A landscape with many valleys, sampled at points; each row gives a point and its height.
From any point a ball takes the steepest step (drop divided by distance) to one of its 2 nearest points. It stops when none of these is lower. Distance is the straight distance between rows; heights are no part of it.
k_161 height 38.9: [ 36  -1  -4  13  -8  43  37  64 -38 -55  37  22  11 -42   2  10  23   2
  11  23 -42   4  14  31  20  35  52 -18 -51  20]
k_575 height 63.4: [ -5  44 -25 -19  19   5  -6   8   4  46 -14  27 -16  -9  15 -22 -46  34
   8 -29   0  47 -10 -28   1 -52 -25  42  55 -22]
k_10 height 21.3: [-66  51 -14  15  13 -35 -30 -27  17  12 -34  22  20  48   8 -50  22  -2
 -10  15  46 -52   4 -43 -15   6 -57 -45 -31  32]
k_556 height 56.4: [-66  -3 -20 -22  26 -22  10 -70  36  41 -14 -18  28  31   8 -18  -3 -29
  -5  21  40 -41  23 -40  15   6 -37  37  23 -24]
k_574 height 32.1: [-22   6  45  68  57  34  -4 -14  34   2   3   2 -26 -12  17 -40  53  45
  24 -26 -30 -36  17 -16  11  20 -17 -34 -10  61]
k_962 height 29.6: [ 11  -9 -14 -12 -16 -27   6  43 -30 -24   5 -27  11  -5  -7  23 -11 -23
  -3  23  20 -14   1  46  -6  -9  35  -4 -27 -12]
k_753 height 30.9: [ 58 -41  -7 -32 -20   6  14  43 -10 -17  23 -13  -7   9  -7  54 -64  21
 -16  55  10  36   6  59 -39  34  15  44 -10 -51]
k_246 height 24.7: [-29 -32  -5  34 -29 -19  13 -13   7  22 -58 -13  16  40 -35  14  24 -34
 -40 -36  20 -16 -42 -26  -2 -27  -4  -2  23 -17]
k_222 height 41.6: [ 70 -52  39 -31 -54 -24 -64  14  -2 -11  14 -52 -16   8 -23  18 -14   9
 -12   8  -3  26 -33  39 -36 -25  17  -6  -6 -16]
k_937 height 47.1: [ 42   2   6  -3  18  57  24  30 -23 -12  21  57 -22 -55  34  21 -35  35
  12 -17 -67  66  33  13   5  12 -12  30  -7 -24]
k_43 height 28.3: [ 24  17  12 -22  13 -15 -51   9   6 -11  34 -35 -18 -21  10   0 -20  36
  47  31   3  10  -2  35 -20 -16  21  -8  -2  32]
k_888 height 37.2: [-27  11   5  19  26   7  -3 -11  13  21  -4  -6  -5 -11   8  -6   6   7
  24 -20   2  -3 -18 -13  13  -6   3  -3  29  12]
k_606 height 68.1: [ 87 -42  60   3 -28  11 -34  -2  -3 -11  27 -25 -37 -43 -18  20  18  11
  17 -23 -44  41  -6  32 -11  -9  20   7   8   8]
k_97 height 53.7: [-56 -33   3  -2  21 -34  15 -56  39  10   1 -40  18  15  -3   7  26 -46
  14  45  25 -72  17   0  24  30   3  10   6 -14]
k_397 height 41.0: [ 95 -31  25  -7 -27  14  -1   6 -30 -38  27  23 -40 -37  25  35   4  29
 -29  22 -42  64  21  32 -26  45 -21  12 -22 -19]
k_767 height 30.1: [-21  34   1 -31  40 -23 -23 -30  17  19  20 -18  -6 -13  15 -27 -22  25
  58  38  15  -5  21  -6 -10  -8 -20  -6  16  38]
k_49 height 45.4: [ 27 -58  44  37 -28 -26 -14 -28  36   8   1 -69  -9  22 -52  28  46 -26
  -4   3   9 -31 -32  25   2  10  31   3  22   7]
k_860 height 36.3: [ 20 -28   2 -39 -63 -57 -40 -14  -5  23 -19 -64  -7  53 -55  34 -37 -25
 -35  18  37  -9 -26  24 -38 -53   3  19  -2 -18]
k_981 height 65.6: [ 27   8  19 -13  -4  11 -18 -20  20  45  -7   4 -27 -21 -13  -9 -16  50
  13 -50 -30  61 -21 -27 -14 -38 -35  39  58  23]
k_149 height 44.3: [ 35 -42  25  -3 -37 -28 -16 -17  23  10  -3 -73 -13  19 -59  48   6 -28
  12   6  21 -18 -41  39   7  -6  38  20  13 -12]
k_271 height 34.2: [-24  22   1 -46  51 -15   3 -32  18  13  23 -11   1 -25  26  -6 -31   9
  85  39   4 -10  34   3  23  -4  -3  14  28  20]
k_92 height 20.8: [ 15 -10  36  12 -22 -40 -76 -23  30  12  10 -70 -18  19 -12  -8  17  35
 -12  11  20 -20 -21  15 -42 -11  -8 -37   8  51]
k_349 height 22.8: [-10  36 -42 -27  17  -1   3  41 -32  16 -10  41   5   9  21 -15 -49  18
 -29   2  17  48   6  -3 -16 -29 -28  36  -6 -34]
k_650 height 24.1: [ 20  -1  -7  -9  10  13  36  43 -10 -21  35 -13   3 -37  -1  16  -4   5
  38  22 -24   7   4  39  18   0  58  19 -11   5]
k_547 height 42.8: [  2  -5   1 -32  -6 -34 -40 -33  22  10   5 -69   1  13 -16  12 -22  -6
  30  42  40 -19  -9   5 -15 -18   3  20  12   9]
k_381 height 7.5: [ 32   3  17  10 -15  -9 -34  23 -16  -5  -6  24 -35  -6  -3 -14  23  31
   2 -36 -17  51 -19  -2 -26 -22 -27 -18   1  30]
k_570 height 17.7: [ 14 -17  28  35   7 -15  -9 -11  22 -15  11 -36 -15  -8 -21   3  34  -3
  27  -1  -6 -14 -14  16   3  15  30 -22   2  44]
k_391 height 18.9: [-16  64 -29  -6   6   6  10  75 -33 -41   8  45  18   7  33 -17 -13  11
  -6  25  21 -11  17  16 -14   6  -4 -20 -71   6]
k_163 height 19.6: [-44 -10  21  65  12 -10   1 -13  28  11 -40  -8  12  26  -6 -22  55  -7
 -39 -23  17 -53 -15 -32   4   5 -20 -30 -11  10]
k_28 height 40.0: [ 57 -53  27  18 -39  18  48  -9 -11 -16  25 -14 -12 -37 -45  33  33 -42
   9 -18 -36  19  -9  45  38  15  68  21   2  -5]
k_264 height 35.2: [ 38 -12  13  28  -2   9   8  32 -21 -38  20  29 -14 -40   6  -1  27  -6
  28 -27 -45  18  -5   8  10   6  29 -27 -20  29]
k_832 height 43.5: [-26  24  -8 -35   3 -51 -46 -22   1 -20  -1 -16  19  20   9 -24 -12 -26
  29  47  42 -36  17   7 -27   5 -21 -28 -29  36]
k_566 height 49.3: [-43  24 -36  22  -7  -2  31  11 -16 -38 -33  12  53  23  -3 -15  25 -52
  -3  13  34 -60   4 -17  20  12  39 -38 -59  16]
k_596 height 29.3: [ 59 -43   6 -30  -4  20  23  34   1  -3  48 -31 -10 -18  -9  52 -40  12
   7  33  -8  35   5  70  -6  17  41  52  -9 -36]
k_907 height 49.8: [-70  61 -11 -10  59  20 -28 -52  40  37  -5  34   5  25  32 -53 -14  36
   9  -7  10 -23  28 -68   9   8 -55 -16  47  -3]
k_983 height 25.8: [-35  59 -13  23  34  49  -5  24  -4 -13 -10  57   6 -21  25 -24 -10  11
  37 -35 -22 -19   6 -22  24  -1  16 -43  -7  19]
k_209 height 40.3: [-44  42  -1  43  47  34 -17 -15  22  31 -33  34   1  18  15 -29  18  20
 -14 -40  -2 -30 -16 -51  11   2 -25 -28  38   0]
k_821 height 52.8: [-57 -28  15  31  31  -6  36 -45  34  15   1 -43  22   9   0  -4  41 -35
   2  31  15 -76  24   1  39  48  19   3  -4  -2]
k_12 height 68.8: [ 61 -16  51  25   4  20 -19 -15   1 -15  29  -8 -38 -45 -13   9  23  22
  53 -27 -63  31   4  25  -2   1   6   2   5  38]
k_864 height 25.6: [  5   8 -33  -3  -1  27  45  66 -46 -34   8  50  19 -11  27   8  -1  -3
 -27   7  -9  19  10  11  -6  18   9  -6 -38 -23]
k_854 height 31.0: [-18  33 -67 -23  18  37  63  58 -41  -6   0  54  34   6  29  18 -58  -6
 -32  17  14  13   9   4   0  14   3  32 -16 -65]
k_182 height 40.2: [-45  50 -17   2   4 -11 -29 -17  15  34 -21  37  -8  35   8 -46   2  36
 -26 -40  24   0 -14 -63 -12 -26 -58 -13  34  27]
k_375 height 15.3: [ 24  -1  31  20   3 -26 -54 -10  20  -2  13 -47 -35  -6 -18  -6  23  23
  25   6  -2 -12 -20  16 -23  -3   0 -36   7  56]
k_256 height 46.6: [ -8  59 -35 -15 -14 -25 -27  44 -29   1 -13  58  -8  23  14 -46 -12  22
 -32 -29  21  26  -6 -15 -37 -25 -48 -15 -20  13]
k_824 height 37.9: [  7 -50 -13  11 -32  53  63  -1 -23  -3 -25  23  13  -7 -25  25  20 -66
 -26 -45 -13  24 -16   1  57  -8  48  17  15 -65]
k_421 height 40.8: [-51  53 -41 -34  29 -19   2 -11  -7   7 -13  26  31   2  21 -34 -22 -18
  33  25  35 -20  16 -21   9 -12 -19   0 -12   3]
k_584 height 45.0: [ 19   7  17  32   8  57 -17 -17 -15  17 -19  72 -16 -28  14 -18  27   0
   4 -82 -57  35  -9 -40  23 -11 -21 -26  38  -5]
k_126 height 61.9: [-25  31 -36 -46  10 -11   5 -19   9  61  -4   1   3  14  -3  -5 -56  18
  -2 -14  33  32 -14 -32  -1 -50 -31  70  59 -35]
k_144 height 40.4: [ 56 -33  13 -36 -45 -25 -65  20 -10  -7   8 -56 -15  18 -11   5 -42   4
 -34  17  19  16 -28  44 -54 -37   0 -13 -14 -10]
k_590 height 49.9: [ -4 -35  37  53  17  47  58 -44  32  37   9 -17   2 -24 -34  19  17 -18
  21 -44 -37 -15 -10  -2  49  15  36  40  47 -28]
k_671 height 46.9: [ 29  -3  34  32  13  50  -1 -34  12  17 -11  34 -11 -36   1  -6  11   5
  13 -77 -60  45  -3 -25  15 -13 -17   6  36  -2]
k_755 height 38.0: [-46  56 -53 -31  11 -18  14  25 -33  -3  -9  29  34   9  30 -21 -44 -10
  -2  23  38  -7  11  -8   1 -21  -6   8 -29 -15]
k_522 height 31.5: [ 14 -31 -34 -25 -20   1  48  38 -29 -18   8 -21  12  -6 -18  43 -28 -24
  -9  28   9  10  -9  37   1   1  46  41 -20 -36]
k_984 height 28.8: [ -6  43  -6  18  12  45  -4  26 -16  -6  -2  64  -6 -28  28 -33  18  11
  26 -42 -37  14  -3 -16  23   1  11 -34  -9  27]
k_417 height 46.4: [  3 -51  43  59 -21 -31  -6 -12  25  -1 -25 -52  -4  21 -47  20  49 -38
 -25 -14  10 -36 -30  13  -2  12  27  -9   2  28]
k_922 height 64.6: [ -5  33 -12  -6   1   1 -18  -5  15  47   0  25 -28  -3   1 -24 -21  48
  -5 -44  -8  46  -9 -38 -16 -36 -43  12  54  23]
k_729 height 36.8: [-17  24  -5 -40  40 -10  16  -5   9   3  33 -24  11 -34  22  10 -33   4
  82  35  -4 -11  30  14  35  -1  41  13  10  15]
k_225 height 47.2: [-16  -4   3  17 -23 -52 -36 -11   2  -9 -17 -41   7  29 -24  -1  13 -34
  -5  19  31 -45 -14  -2 -25  -8  -2 -37 -18  30]
k_598 height 21.2: [ 18   8 -22 -16  29  14  33  54 -22 -19  37   2  -2 -33  21  17 -32  19
  15  28 -14  23  23  47   0  10  28  21 -21 -15]
k_548 height 37.7: [ 55 -26   7 -10 -44 -15 -37  35 -31 -28   7  30 -28   9  20  13   4  21
 -51   2 -11  48   9  25 -50  17 -30 -28 -33 -10]
k_964 height 15.0: [-28  54 -28   7  -2  10   4  59 -27 -32   0  55  13   8  22 -22   5  -2
   9  -1  18 -14  -2  -2   7   2  14 -37 -61  24]
k_918 height 39.5: [ 81 -24  27  -6 -37  -3 -32  21 -20 -32  18  27 -43 -23  19  11   6  27
 -26   9 -32  67   8  24 -32  14 -30  -4 -25  -4]
k_25 height 31.6: [ 35   6   1 -36   2 -16 -45  41 -14 -26  40 -43  -3 -23   9   6 -37  23
  18  40   7   8   0  59 -29   4  27 -14 -28  10]
k_554 height 36.6: [-48  30  -2  26  22   6 -23 -32  42  44 -22   4 -11  30   9 -45  28  46
 -35 -33  16 -14  -6 -59  -9 -13 -54  -8  46  21]
k_738 height 23.8: [ 11  29   9 -26  14 -28 -49  -8   9  16  20 -35 -33 -17   8 -16 -25  43
  40  10   8  20   0  14 -19 -28  -8  -3  24  35]
k_604 height 35.9: [ 69 -44  16 -16 -75 -35 -36  30 -23 -26 -13  10 -28  22  -6  19  -3  -1
 -74   6  -7  51   5  27 -49  -5 -28 -26 -28 -31]
k_828 height 43.0: [ 19 -51  11   6 -37 -14  14  -2  12  -4  -8 -35  -1  -1 -44  35  14 -44
   2 -21  -3  12 -29  22  16 -22  37  21   9 -14]
k_514 height 44.0: [-60  29 -25 -51  37 -23  -3 -56  21  15  -7  18  31  21  21 -42 -26 -15
  44  40  29 -21  29 -29   7   8 -38   4  15   3]
k_339 height 22.6: [  3  29 -25  -6  -6   7  20  70 -40 -27  -7  65  12  18  30   3 -20  15
 -39  21  15  12   8  13 -37   9 -15  -9 -64 -21]
k_782 height 35.3: [-66 -41  20 -19   8 -42 -21 -59  44  24   1 -41  25  55  -2 -30  38  -8
 -22  52  34 -61  41 -14  -5  30 -38   7 -19  -2]
k_248 height 41.5: [-18 -24  22 -20 -19 -55 -51 -53  40  21   7 -78  -3  49 -19  -6  -2   7
 -25  29  36 -49   3 -16 -30   6 -33  -3  24  24]
k_101 height 47.0: [-57  19 -16 -12  20 -24  13 -30  12 -17  -2  -5  40  18  12 -15   8 -40
  35  51  31 -65  24 -10  19  27   5 -27 -25  27]
k_326 height 27.9: [  5  27 -50 -24  -4   0  -1  42 -32  18 -14  60 -23   9  20 -21 -39  28
 -37 -28  -7  64  -3 -18 -21 -31 -40  27  18 -39]
k_804 height 52.3: [-55  25   3 -14  53  -5 -16 -59  53  51   6   3 -10  13  22 -41  -7  55
   4  11   3 -14  30 -53   4  -4 -60  13  53  14]
k_236 height 13.1: [-53  31 -12  37  13 -16 -12  -7  13   7 -47   9  15  32  10 -36  30 -16
 -32  -4  32 -41 -13 -38  -1  -5 -24 -36  -6  23]
k_727 height 25.5: [ 22   0 -12 -25 -34   5 -11  15 -15  11 -17  47 -24   2   0  -8  -8  24
 -51 -48 -18  73 -13 -28 -17 -49 -42  16  34 -26]
k_492 height 40.9: [  1   0  11 -19   3 -45 -30 -16  15 -15   8 -53  11  -6 -11   9  -9 -15
  43  42  28 -37  -1  26   2  -1  26 -12  -2  26]
k_452 height 46.8: [-16  23 -15 -35   6 -37 -10  -1   1  22  -9 -12   0  -7   3  -6 -27   5
   7  17  29  16  -2  -8  -8 -27  -5  23  18  -1]
k_220 height 38.2: [ 21 -15   8 -43 -51 -55 -69  -6  -2   9   7 -74   8  41 -26   5 -55  -7
 -28  23  40 -23 -18  25 -55 -38   4 -11  -6   0]
k_174 height 27.0: [-71  29  -3  -1  15 -38 -28 -43  18  -8 -21  16  38  53  13 -53  20 -20
  -3  44  43 -58  25 -21 -12  28 -42 -34 -39  35]
k_125 height 24.8: [-12 -20  15   9 -31 -25 -11 -31  21  35 -25 -25 -19  23 -25   7  19  18
 -29 -31  14  10 -39 -37 -20 -27 -28  12  37  19]
k_438 height 67.3: [ 82 -22  43 -29 -29   0 -55  -3   8   5  27 -18 -42 -25 -12   6  -4  33
   9 -18 -33  61 -14  21 -30 -29  -1  21  12  10]
k_808 height 8.3: [-17  15   6  34   6 -25  -8   6   7 -32   9 -13  10  -2  -6 -23  43 -20
  31  27  22 -52  -4   5   8  23  27 -59 -37  59]
k_763 height 51.4: [-41 -26 -10  54 -10  -2  35 -13  19  -3 -28 -27  26  26 -26   7  42 -52
 -20 -12  17 -61 -25 -10  31  16  28 -16   9 -13]
k_11 height 34.7: [ 15 -49 -10 -35 -59 -43 -20  13 -22  18 -24 -38  -1  42 -39  50 -41 -22
 -45   6  29  26 -15  25 -31 -42   0  28  -1 -47]
k_529 height 38.8: [-38  -8  15 -21   6 -47 -31 -64  32  28   2 -43  13  30  -3 -19  14   1
 -17  45  37 -44  13 -15 -20   4 -44   5  20  13]
k_905 height 38.7: [-13  17  -3  30  23  62  39  14 -18  -7   5  22  25 -37   7   1   8 -21
  20 -48 -46 -17  -4  -9  58  10  48 -18  10  -2]
k_384 height 66.5: [ 61  -5  35 -14 -10  18 -23 -10  10  26  16  -5 -48 -27  -9   2  -7  42
  17 -37 -36  66 -11  -5 -14 -34 -27  36  37  12]
k_111 height 48.0: [-65  38 -35  -4  13   2  27 -24  -2 -27  -9  18  58  21  19 -21  13 -42
  21  38  44 -62  18 -25  32  23  17 -29 -48  14]
k_180 height 31.9: [ 21   9  16  26  11  39 -15  19 -24  -1   0  46 -23 -41  18 -18  23  27
  33 -41 -61  27  -8 -17   5  -7  -1 -25  -5  37]
k_683 height 13.6: [ 14 -13  16  39  -8 -11  17   6  -3 -36  16 -33   7 -14 -20   2  55 -23
  23   8  -5 -43  -8  21  22  29  59 -41 -25  39]
k_302 height 2.5: [-31  38   5  40   2  -9 -16  25  -6 -34 -17  13   8   2   8 -19  35 -14
  15   0  27 -46 -12  -8   5  19  12 -65 -55  58]
k_210 height 48.5: [ 66   2   5   8  -2  44   6  16 -38 -22  16  75 -34 -53  62  14  -5  44
 -20 -11 -67  71  31   5  -2  33 -39   5 -26 -26]
k_250 height 40.5: [ 15  32 -10  20  -5  39  35  74 -45 -49  28  32  15 -28  13 -10  29   2
  25   4 -27 -20  13  10  23  22  44 -37 -64  33]
k_562 height 45.6: [ 64  -7  32 -11   5  39  11   8 -18   3  23  37 -44 -50  20  23 -33  42
   3 -13 -53  89  20  13 -10 -12 -21  41  11 -23]
k_545 height 39.3: [ 21 -26 -13  13  -9  70  61  -6 -33 -13  -8  38  18 -25  -3  29  24 -57
 -25 -57 -42  15  -6 -14  62  13  44  -1  15 -65]
k_464 height 43.1: [ 77 -38  -3 -13 -11  39  60   3 -10 -25  14  34 -19 -38  27  58 -38  22
 -29  25 -33  68  20  16  -7  64 -14  33  -3 -57]
k_608 height 20.2: [ -2 -54  20  19 -45 -16   3 -37  23  35 -35 -31  -4  32 -52  31  31 -13
 -39 -48   8   9 -44 -26  -3 -28 -20  23  46 -16]
k_669 height 36.1: [  0 -61 -40   2 -47  20  66   5 -28  -4 -30  -1  12  19 -43  52   0 -67
 -17 -34   7  13 -33  17  30  -9  48  33   4 -66]
k_766 height 41.7: [ 65 -66  41   4 -57  -6  -1 -14   4 -19  14 -37 -14 -17 -53  38  37 -53
   8 -19 -17  14 -27  52  19   9  55  10  -2 -17]
k_944 height 40.6: [  7 -15   9 -25 -49 -61 -70 -32  22  26  -8 -80   0  51 -30  -1 -27   6
 -27  20  42 -22 -18  -5 -53 -29 -24 -16  12  21]
k_985 height 49.7: [ 48  -3   3  13 -12  51  28  23 -47 -41   8  75 -21 -38  42  17  14   8
 -32 -17 -47  58  16   1  14  30 -24 -14 -34 -30]
k_394 height 45.5: [-34   0 -21 -43  21 -42 -10 -43  18 -16   6 -21  40  23   8 -22   0 -40
  43  62  40 -46  29  12  -1  25  -2   0 -19  26]
k_567 height 37.3: [ 56 -29  20  12 -16  34  27  33 -33 -40  31  22  -9 -45   4  16  23 -13
  13  -3 -50  27  13  33  13  21  40  -3 -24  -4]
k_16 height 27.8: [  9   3 -15 -17 -22 -24   8  58 -35 -42   0  -3  29  10   3   7 -14 -19
 -33  34  23  -8   6  33 -30   8  20  -7 -64  -4]
k_306 height 51.7: [-24 -23  16  42  17   7  50 -28  23   9   0 -45  11   2 -17  13  43 -34
   8 -10 -10 -50  -6   2  52  22  35  16  15  -8]
k_672 height 42.7: [-15  33 -10  25  20  48 -15  -2   2  25 -25  59  -2  -6  10 -16  14  10
  -8 -69 -20  16 -16 -54  17  -7 -20 -27  37   1]
k_759 height 34.9: [-22   8  23  48  43  27  11 -15  22   8   6  -8 -11 -23  13 -22  27  21
  42 -25 -37 -24  12 -11  19  13   9 -14  22  44]
k_813 height 58.0: [-66   6 -18 -40  17 -27  -2 -75  39  48  -2   2  21  45   1 -35  -1  11
 -11  23  30 -22  28 -56   5   0 -61  36  49 -30]
k_152 height 15.8: [ 31 -28  14  -5 -48 -31 -35   9 -16   4 -12  -6 -25   6 -23   7  11   6
 -24 -25  -5  42 -27  -2 -29 -35 -17  -6  12   1]
k_447 height 43.9: [-17  59 -33   3  11  -1 -27  23 -10  14 -19  63  -7  22  18 -56 -14  32
 -11 -40  29  17 -11 -45 -11 -22 -44 -24   2  15]
k_787 height 34.8: [-15 -60 -27 -16 -42 -14  44   1 -20   1 -28 -25  -2  25 -46  54 -12 -58
 -19  -9  24  -6 -30  19  25 -27  34  40  -8 -58]
k_78 height 32.0: [-64 -12  17  -6  22 -35 -14 -61  35  -2   3 -25  28  40  13 -44  46 -13
 -12  51  22 -63  40 -13 -12  43 -47 -24 -28  31]
k_762 height 33.1: [  8 -45 -16 -26 -27 -18  25  29 -25  -3 -13 -26  -1  20 -27  46 -26 -33
 -28  12  23  23 -13  33 -11 -34  10  45 -15 -52]
k_920 height 49.1: [ -1 -14  15  38  26  55  44 -29  12  50  -7 -10   3 -27  -8  26 -12 -15
  27 -56 -40   5  -2  -9  52 -12  34  38  56 -30]
k_639 height 23.9: [-41 -14  36  80  24  17  -1 -15  39  26 -23  -5 -10  18   6 -38  72  26
 -47 -27  -7 -46  -6 -31   4  14 -26 -28  -1  20]
k_691 height 42.2: [ 91 -37   5  -5 -14  26  51  36 -28 -50  28  31 -17 -25  26  52 -19  19
 -21  33 -45  50  23  38 -17  72   8  21 -25 -31]
k_380 height 16.2: [  3  30 -43 -37  27  -5  14  45 -24  -2  13  17   0 -13  28   5 -54  21
   6  36  13  28  21  25 -10 -12   2  37 -17 -28]
k_609 height 39.2: [ -6  16 -10 -13  27 -23  -2   6   2 -23  23 -28  16 -26  -2  12  -4 -16
  52  46  19 -31  13  28  19  11  31   0 -11  29]
k_836 height 47.4: [-22 -33   9  43 -24 -38   4 -11  20 -14 -21 -42   9  20 -32  14  48 -51
 -20  -1  22 -44 -19   7  -4   6  20 -30 -13  24]
k_352 height 50.9: [  9 -45  13  44  -3  27  52 -19   7   0  -1 -14   6 -14 -39  23  35 -54
  10 -27 -20 -18 -22   0  48  15  56  13  28 -21]
k_891 height 54.8: [-62 -34 -15 -34   2 -35  14 -72  28  12 -19 -21  39  34  -8   6   4 -54
  15  48  37 -67  17 -23  24  29 -20  29   3 -23]
k_961 height 48.1: [ 14   2  28  32  31  64  15 -35  19  33 -12  15  -2 -30  -9  10  -4   3
  19 -80 -59  24  -6 -27  38 -11   9  16  58 -17]
k_701 height 40.1: [  5  14  13  23  34  55  33  10 -10 -14  12  24   3 -56   3   7 -11  11
  48 -37 -47   3  14   6  39   0  43   0  17   8]
k_87 height 39.0: [-27  25  -7  58  13  52  28  24 -15 -30 -16  46  24  -2   3 -10  44 -33
   2 -36  -7 -34 -26 -33  48  22  36 -59 -15   8]
k_688 height 44.9: [-17  12 -20 -55  -9 -41 -25 -36   8  31  -6 -33   2  15 -15   3 -32  -5
  10  38  46   5   7  -4 -13 -36 -23  30  26   1]
k_140 height 16.6: [ 17  35   5  -5  16  -5 -42  22  -3   4  12   3 -43 -28   3 -19  -9  53
  26 -17 -21  32  -8   1 -32 -27 -25 -15  17  37]
k_623 height 47.3: [-71  70 -29 -28  57  10  -8 -46  28  23   1  49  16  17  33 -46 -29   8
  29  10  25 -18  32 -54  18   1 -35 -10  32  -3]
k_146 height 45.3: [ -9  29 -13 -24 -18 -57 -61   2 -11 -17   0 -37   1  22 -14 -22 -15  -9
  -2  33  39 -26   3  14 -36 -14 -13 -22 -21  33]
k_632 height 25.9: [ -2  19 -33  -2 -16 -25   7  68 -54 -39  -7  13  15  30   9   8 -37 -13
 -42  40  18  -6  10  40 -45  12 -18 -12 -77 -10]
k_132 height 34.1: [ 64 -49   3 -30 -46 -28 -21  38 -21 -23  -1  -7 -23  30  -6  39 -40   4
 -70  30  -1  36  -1  41 -64   2 -18   3 -18 -50]
k_345 height 29.2: [-14 -13  27  12  -3 -27 -22 -45  52  44   1 -48 -20  17 -20  -7  14  41
  -4  -4  12  -3 -10 -28 -26 -18 -26  23  41  23]
k_39 height 26.0: [-26  63 -35 -11  44  71  42  54 -31 -26  18  44  32 -26  38  -1 -33  10
  21  -8 -32 -17  23 -11  48   4  50 -16 -17 -15]
k_123 height 50.4: [-58   1 -25  34   4   6  42 -17   5 -16 -26 -19  50  21  -1   4  36 -53
  -4   7  30 -69  -9 -13  42  18  37 -21 -14 -10]
k_591 height 37.4: [-19  11   4  58  26  40  31  -2   2   1  -8  18  15 -12   0  -4  29 -22
   4 -46 -34 -25 -20 -21  49  18  26 -32  25  12]
k_443 height 33.0: [-44   1  28  13  12  -2 -12 -41  50  55  -5 -31 -15  25  -3 -22  33  53
 -36  -3  16 -11   5 -45 -13   0 -45  10  33  22]
k_779 height 44.1: [ 64 -36  12 -24   3  35  50  17  -9   9  20  30 -31 -45  11  48 -38  24
 -13  11 -41  77  20  21  -7  16  -8  60  13 -58]
k_530 height 38.6: [ 49 -35  19  11 -23  35  33   9 -19 -17  14   8  -7 -36 -17  27  19 -29
   9 -19 -36  33  -6  28  20  13  39  18  -2 -16]
k_288 height 32.6: [ 77 -48   8 -25 -39 -10   3  25  -6 -20   6  -2 -25  10  11  43 -53  28
 -40  26  -1  56   4  44 -52  36 -23  24  -8 -51]
k_933 height 22.1: [-41  69 -26   2  51  51  16  23  -3  -4   6  44  19 -24  41 -14 -38  12
  46 -10  -7 -25  20 -21  41  -3  24 -29  12  -1]
k_388 height 28.0: [-15 -23  59  84  31  17 -19 -20  36  17  -6 -24 -24   2  -7 -29  77  39
 -19 -18 -19 -36   3 -13  -4  21 -14 -15   4  42]
k_157 height 28.1: [ 11  15 -47  -8  11  52  75  73 -41 -32  -6  55  35  -5  34  23 -32  16
 -32  16 -20  15   9  10 -10  51   3  10 -34 -49]
k_150 height 34.6: [-43  44 -74 -43  18  12  43  23 -30 -11 -18  38  47  25  28   1 -58 -23
 -21  29  39  -4  25  -5   3 -15  -6  31 -22 -51]
k_651 height 54.6: [-39  -5  24 -22  57 -13  -7 -70  57  47  18 -27  -9   2  10 -18  -4  49
  36  26   6 -23  41 -20  -1   8 -42  25  46   7]
k_563 height 40.7: [-23  45 -31  26  17  48  41  43 -28 -38   3  42  38 -16  14 -12  32 -16
  28 -13 -12 -34  -2 -10  42  21  58 -47 -42  24]
k_975 height 9.5: [ -3  16   2  17 -15 -15 -11  51 -22 -47   1  23  12 -11   5 -15  22 -14
  -1  -1   3 -18  -5  11  -1  -1  19 -41 -57  34]
k_335 height 26.7: [ 52 -18  14 -26   6  30  21  23 -11 -11  48 -37  -6 -41 -16  40 -23   1
  40  17 -20  14   8  61  23  -2  67  34  -8  -3]
k_856 height 60.0: [-43  15 -19 -49  21 -31  -9 -59  33  53  -9  -4   6  24   9 -22 -42  18
  17   7  35  10   8 -54   7 -26 -46  50  52 -19]
k_251 height 21.0: [ 31 -17  -2 -20 -54 -19 -24   8 -13  19 -11  20 -28   8 -28  -3  -2  12
 -50 -35  -5  73 -24 -15 -36 -44 -32  17  35 -11]

Where does a ball stop that starts at each point below?
k_144 | k_302
k_985 | k_380
k_759 | k_236
k_813 | k_608
k_492 | k_381
k_669 | k_302
k_961 | k_608
k_132 | k_380
k_447 | k_608
k_944 | k_302
k_421 | k_302
k_210 | k_380

For each start below, name every point that the ball comes to, in order.
k_547 | k_492 k_609 k_729 k_271 k_767 k_738 k_140 k_381
k_604 | k_132 k_288 k_753 k_596 k_335 k_650 k_598 k_380
k_907 | k_623 k_514 k_421 k_755 k_150 k_854 k_157 k_864 k_339 k_391 k_964 k_975 k_302
k_545 | k_824 k_669 k_787 k_762 k_522 k_962 k_16 k_632 k_339 k_391 k_964 k_975 k_302
k_606 | k_438 k_384 k_981 k_922 k_575 k_126 k_856 k_813 k_556 k_891 k_97 k_821 k_306 k_352 k_590 k_920 k_961 k_671 k_584 k_672 k_209 k_554 k_443 k_345 k_125 k_608
